Points, in no order, along strands that fork and pass close to each other.
Points whose rows are less than 27.1 apart are linked; no others are. Some points are linked to none.
k14: [-48 -20  30  -9 -48  24  20 -20   8]
k810: [-48 -22  40 -13 -40  30  17 -16   1]
k361: [ 17  17  18  -1  21  27 -12   1 -11]
k88: [39  4  6 26 21 15  5 -5 -5]
k492: [ -4   1 -31 -11  -6 -36 -16   7 -13]
k733: [ 10  20  30  -3  12  16  -8   9 -13]
k268: [-26  -5  -9 -11 -27 -47  -1  11  -7]
k457: [ -9  18  26  -9   1  -7  -4   7 -10]
k462: [-29  11 -16 -19 -15  -1 -29  18  33]
k200: [-39   8   7 -23 -24   5 -17  17  31]
k702: [ 42  -9 -17  31  20  -7  13  -9  -9]
k368: [-19   9 -30 -21  -6   1 -35   7  28]
k846: [-11   8   5  -3 -12 -43   5   7 -16]
k120: [  8  17  22  11   0 -27   7   8 -19]
k736: [ -2  16  17 -22  18  36 -22   5  -3]
k387: [ 35  13  20  31   9  -7   0   6 -14]
k291: [-12  12 -12 -15  -3 -21 -18   4   0]
k100: [-44 -10  -7 -12 -41 -33   3  10  16]
k845: [-51 -19  20  -6 -48  12  19 -14  19]
k748: [-16  15   9 -14  -4 -14 -11   4  -2]
k11: [ 14  19   5   3  16   0  -7  -3 -11]
k430: [ 32  -2  22  11  32  58  -1   4 -12]
k293: [ 19  -2 -22  -1  33  22  11 -20   3]
k993: [-24  -2   2  -8 -23 -47   8   6 -13]
k374: [ 15 -13 -29 -12  37  24  22 -21   9]
k82: [ 11  -6 -45  -8  12 -18 -10  -8 -13]
k772: [-48  -7  12 -11 -40  -8   8   3  22]
k501: [  1  21  31  -5   3   0  -5   9 -15]
k285: [ 34   1  -6  17  29  18  11 -12  -4]
k400: [ -2   1 -21  -5 -10 -46 -10   9 -22]
k780: [-45  -9   3 -13 -39 -20   6   8  20]
k119: [-31  12  -1 -21 -14  -1 -26  13  28]
k165: [-51 -22  42 -22 -37  38  12  -3   5]
k825: [-50 -13  15 -11 -45   0  17  -5  22]
k8: [-34 -12 -11 -13 -37 -44   2  11   2]
k17: [  2  -4 -43 -13   0 -26 -21   0 -10]
k113: [ 47 -16  12  33  26  32  15  -6   6]
k30: [ 43 -18 -13  34  26   7  22 -11   2]
k996: [ -7  14  14   2  -7 -35   6   7 -18]
k945: [ 25   0 -14   9  30  18  12 -17  -1]
k335: [43 -7 26 24 25 51 -1  6 -6]
k868: [ 29  -8 -39   9  19 -12   7 -12 -14]
k751: [ 37  -8 -29  23  19 -14  12  -7 -16]
k466: [-14   6 -36 -18  -2  -7 -30   1  15]
k43: [42  6 15 32 18  8  3  0 -8]
k910: [ 23  15  30  26   0 -18   6  11 -18]
k413: [ 22  -9 -45   2  15 -19  -2 -10 -17]
k171: [ 29  10  19   8  26  40  -5   2 -11]
k108: [-10  10 -24 -15   0 -12 -24   0   6]
k659: [  8 -17 -33 -15  39  21  31 -20  14]
k913: [ 45 -15  -1  36  27  20  18 -10   7]
k426: [ 46 -10  23  32  24  38   4  -1   0]
k143: [-45   3  12 -22 -30   9  -9  18  35]

A fork is a point with three links, a tip a point with one. Leave the first point through the second and follow the links. Name the first fork or tip that comes.
k285; k945 -> k659
k82; k17 -> k400
k825; k845 -> k165
k291; k108 -> k143

Name the points in between on the shortest way along the links from the first point to the second, in order.
k368; k200 -> k462 k119
k466; k501 -> k108 k291 k748 k457
k165; k825 -> k810 k14 k845
k387; k8 -> k910 k120 k996 k846 k993 k268
k400; k868 -> k492 k17 k82 k413
k293; k387 -> k945 k285 k88 k43
